Points, in no order, along strands that fork, close into loops and pass close to each other.
(in the rows, 128 means zero)
Two points are linked if the straight distance between their rows is under 60.5. Some points are linked to none.
Q13: [157 106 110  96 175 111 162 195 195 194  80 104 166 156 151 184 134 132]
Q979: [137 134 146 140 130 122 140 129 138 124 125 116 131 140 100 111 134 120]
Q892: [150 123 159 131 176  91 153 166 189 164  99 138 139 173 180 172 138 156]
Q962: [105 136  41  76 111 159 124 164 110 192 106 117 156  78 144 194  90 134]
Q215: [157 125  98  86 131 136 165 160 146 152  98 100 135 135  95 143 120 108]
Q988: [140 122 107 121 161 115 138 166 174 171  93 126 157 137 142 163 121 123]
Q60: [154 105 128 108 180 102 162 191 199 186  83 111 160 166 163 186 138 145]
Q81: [ 76 166 103 132  87 162 101 112  66 135 109 138 138  70 133 160 100 122]
Q968: [126 126  63 101 140 132 122 166 139 176 104 131 162  97 147 173 104 119]
Q489: [ 86 155  88 114 103 154 106 131  84 153 108 135 148  72 140 169 102 124]
Q351: [121 149 188 185 121 112 103  84 128 110 164 158 108 145 138  80 136 136]
Q808: [ 93 154 153 176 125 110  94  90  97 114 145 170 123 100 152 106 122 140]
Q415: [154 114  88  98 163 122 149 187 185 191  84 112 165 140 140 177 119 120]
Q674: [142  80 157 107 135 118 134 112 128  60 179 101 105 148  83  71 172 123]
Q975: [ 99 142  33  75  96 167 129 151 101 174 107 120 135  77 135 191  87 127]
Q554: [167  65 138  98 147 110 144 128 150  63 174 101 110 161  78  71 168 116]
Q931: [121 142 136 162  88 151 110  98 103  81 152 125 118 135  85  92 123 113]
Q326: [133 137 148 143 116 132 132 119 125 110 135 115 125 140  91 101 133 118]
Q192: [148 118 119 103 102 155 154 126 111 105 126  92 115 141  76 109 131 111]
Q83: [123 138 127 155 146 110 121 131 145 141 116 146 140 125 139 133 122 126]
Q818: [170 110  72  41 141 134 187 180 161 178  87  85 135 136  99 164 116 112]
Q680: [144  98 103  99  68 190 149  94  97  81 134  88  89 146  73 102 124 106]
Q490: [ 81 160 103 148  88 154 101 104  59 112 123 142 129  73 127 137 107 118]
Q733: [131 103 208 132 131 111 121  94 130  82 188 115  97 150 114  66 179 135]
Q603: [155 113 153 115 181  91 162 186 200 175  93 128 151 180 183 187 141 162]
Q168: [139 152 186 180 152  95 106 106 139 128 139 182 106 150 201 115 134 156]
Q2: [137  85 117  95  73 192 139  86  93  62 144  85  86 147  71  92 137 106]
Q132: [111 137 151 143 167 105 101 143 135 165 111 174 143 129 230 179 124 197]
Q190: [116 146 104 154 110 134 115 118 107 110 131 141 131 108 112 121 113 112]
Q938: [149 135  83 104 110 147 150 145 131 136 107 111 127 130  92 140 107 103]
Q948: [137 147 188 178 145  99 118 102 147 129 141 163 109 154 170 105 139 144]
Q734: [125 124  39  80 133 142 130 178 137 195 104 122 166  92 148 188  93 127]
Q633: [137 130 151 149 168  97 136 147 176 157 107 150 136 157 172 153 131 147]
Q701: [150 102 137 100 128 130 159 135 119 102 134  91 120 140  83  99 149 120]
Q320: [134  94 186 122 134 113 126 102 128  73 186 108 103 148  98  67 177 133]
Q238: [152 109 105  94  86 169 158 118 103  97 127  88 104 143  74 110 124 108]
Q981: [118 125 181 141  99 145 110  88 110  68 173 108 108 148  79  78 153 122]
Q515: [ 95 149  53  95  93 167 121 135  86 152 110 127 132  74 134 175  94 117]
Q595: [133 125 227 154 128 113 117  86 131 101 181 128  97 157 134  69 169 141]
Q870: [111 129  82 115 142 127 115 154 126 165 106 138 162  92 153 168 108 127]
Q305: [102 141  86 118 126 136 110 139 105 150 109 139 153  83 143 159 106 121]
Q79: [ 81 158 119 159  97 141  99  97  64 104 132 148 130  78 129 125 112 124]
Q649: [139 142 221 176 128 110 112  85 134 114 168 149  99 162 154  74 154 141]
Q956: [127 142 160 168 147 101 123 119 152 137 126 153 125 142 151 121 132 137]
Q149: [127 144 165 168 160  95 107 119 144 140 126 181 120 138 202 135 128 159]
Q694: [ 85 155 134 167 117 122  97  98  86 113 136 160 131  87 139 117 117 133]
Q128: [142  89 148 103 116 139 137 111 110  65 164  92 107 144  76  81 160 121]
Q607: [165 119  85  62 135 136 177 168 151 162  91  90 133 135  94 151 120 108]
Q277: [161  75 131  94 147 114 160 140 136  90 153  92 117 145  86  85 163 124]
Q67: [111 154 176 191 116 115  93  78 113  99 171 163 111 130 136  79 131 132]
Q708: [112 147 119 167 101 138 107 103  98  91 145 142 123 113 105 104 116 114]
Q196: [136 133 109 130 145 118 133 149 155 152 104 131 147 128 126 146 119 115]
Q292: [126 134 147 157 166  95 117 134 161 149 115 166 133 143 192 154 126 156]
Q773: [126 130 150 143  95 149 122 103 108  85 150 109 114 142  78  91 135 116]
Q57: [105 152 165 181 138 104  97  92 115 122 145 177 116 116 170 106 127 146]
Q227: [106 145  94 136 123 131 112 127 105 129 119 145 141  92 130 141 109 114]

How many points has the smallest loop of links through each point below? Write - if it is on no loop.
Q968 -> 8
Q13 -> 14
Q192 -> -

A fork is a point with three links, a tip a point with one. Leave the first point through the second and follow the links. Name the first fork or tip that comes.
Q734 / Q962 -> Q489
Q190 / Q708 -> Q773
Q818 / Q607 -> Q938
Q962 / Q734 -> Q305
Q67 / Q351 -> Q674
Q81 / Q490 -> Q57
Q674 / Q554 -> Q2
Q938 / Q215 -> Q818
Q595 / Q649 -> Q67

A tip is a point with one link. Name the tips that can be reached along the links from each point below, in the order of the rows.
Q734 -> Q979, Q981, Q57
Q554 -> Q2, Q128, Q67
Q607 -> Q818, Q938

Name the points in between on the shortest way along the links from the first point to the second, in order.
Q81 / Q57 -> Q490, Q79, Q694, Q808
Q988 / Q168 -> Q196, Q83, Q956, Q948
Q305 / Q734 -> Q870, Q968
Q674 / Q595 -> Q320, Q733
Q680 / Q320 -> Q238, Q192, Q701, Q277, Q554, Q674
Q190 / Q326 -> Q708, Q931, Q773
